Each scene shows the same named points in several views. A view is turned or mirrored, shifted and resized as a whole, has a little noise and may leave points out.
In the rows, zero is written as 128.

Scene 1
View 1
j_833: [131 123 148 103 105 132 116 126 161 118]
j_691: [106  86 119 101  70 126 131 133 154 139]
j_247: [121 129 160 105 110 138 117 130 172 108]
j_479: [106 103 140 106  85 131 129 134 165 126]
j_392: [103 103 140 107  87 131 130 134 166 129]
j_916: [134 112 116 136  98  91 161 129 155 148]
j_717: [103 108 135 107 109 113 132 147 156 150]
j_160: [104 110 150 111  77 145 125 126 180 110]
j_934: [112 107 142 114  81 135 129 124 172 118]
j_405: [ 98 109 134 106 119 106 133 153 152 157]
j_522: [160 116 116 103 116 101 130 127 126 149]
j_760: [120  94 119 109  78 118 138 129 154 139]
View 2
j_392: [105 188 188 105  87  97  95 138 139 140]
j_160: [ 70 194 180 112  91  94  83 120 155 150]
j_916: [117 145 194  79  63 146 114 143  65 116]
j_691: [123 196 224 101  91  99 112 139 124 138]
j_934: [ 81 180 188 103  90 103  90 123 138 143]
j_833: [ 72 145 187 106  78  76  72 149 136 121]
j_522: [100 125 226  87  69  88  90 160  94 101]
j_247: [ 62 151 169 108  77  80  63 141 149 128]
j_405: [156 153 169  96  63 100 100 180 118 123]
j_760: [115 175 224  92  85 112 112 135 106 132]
j_479: [100 183 190 101  86  96  91 137 137 138]
View 3
j_392: [133  76  98 130 120 116 153 168 120 169]
j_916: [165  83 104  88 105 154 153 193 121 131]
j_691: [149  81  95 116 126 109 142 182 109 179]
j_522: [165  76  60 105  96 138 139 167 107 142]
j_760: [154  77  96 103 114 121 145 183 109 164]
j_833: [136  63  72 132  95 129 152 142 118 154]
j_405: [160  94  61 122 130 141 147 194 121 145]
j_160: [121  61 110 137 106 111 158 148 121 174]
j_247: [123  61  82 143  93 130 159 133 126 151]
j_934: [132  66 109 126 108 119 156 155 120 167]
j_479: [135  76  95 131 117 120 154 164 121 168]
j_717: [142  90  63 142 128 143 157 177 132 142]
View 4
j_247: [111 138 104 112 137 151 133 130 120  83]
j_392: [126 144 103 112 120 129 127 114 122 106]
j_522: [118 144 115 130 110 174 133  92 118  96]
j_916: [145 151 115 123  95 176 133 111 121 124]
j_160: [113 138  97 114 131 126 134 133 127 106]
j_479: [121 143 104 114 121 134 128 115 121 107]
j_717: [140 150 117 104 122 150 118 101 108  88]
j_934: [114 139 101 116 128 145 135 135 127 102]
j_760: [127 146 108 124 104 144 129 101 124 121]
j_833: [111 138 106 118 131 153 132 118 120  89]
j_405: [148 154 119 105 114 149 116  95 108  97]
View 5
j_833: [147 169 102 117 151 160 125 176 100 131]
j_247: [145 162  94 109 170 153 128 173 110 133]
j_717: [136 171 109 123 149 173  71 139  85 141]
j_160: [135 172 100 114 178 152 153 150  98 163]
j_760: [138 188 137 134 131 178 133 134  84 162]
j_405: [131 176 121 124 142 180  69 127  83 147]
j_392: [133 176 110 120 162 167 130 138  84 164]
j_691: [130 189 126 129 141 177 137 133  69 175]
j_934: [138 174 116 118 165 157 145 143 101 158]
j_479: [132 180 109 122 161 166 149 140  77 173]
View 6
j_934: [134 129 134 125 126 129 127 103  99 173]
j_916: [119 113 144 152  94 124 137 117 113 132]
j_760: [136 111 128 151 101 122 139 114 111 155]
j_392: [136 125 133 129 126 125 128 120  99 176]
j_691: [144 114 124 144 119 121 139 128 106 179]
j_247: [116 140 161 115 128 132 127 104  88 181]
j_405: [121 122 151 140 121 123 127 155 102 155]
j_833: [117 132 158 125 117 128 134 108  90 184]
j_522: [114 118 163 149  95 118 150 120  95 172]
j_717: [116 126 157 132 124 125 126 151  98 162]
j_479: [134 125 135 129 124 126 129 118 101 175]

Which points are out of place in each view (at most two, in the order of its rows)? Write none if all are in place.
view 1 => j_717, j_522
view 2 => none
view 3 => j_405
view 4 => j_934
view 5 => j_479
view 6 => j_760
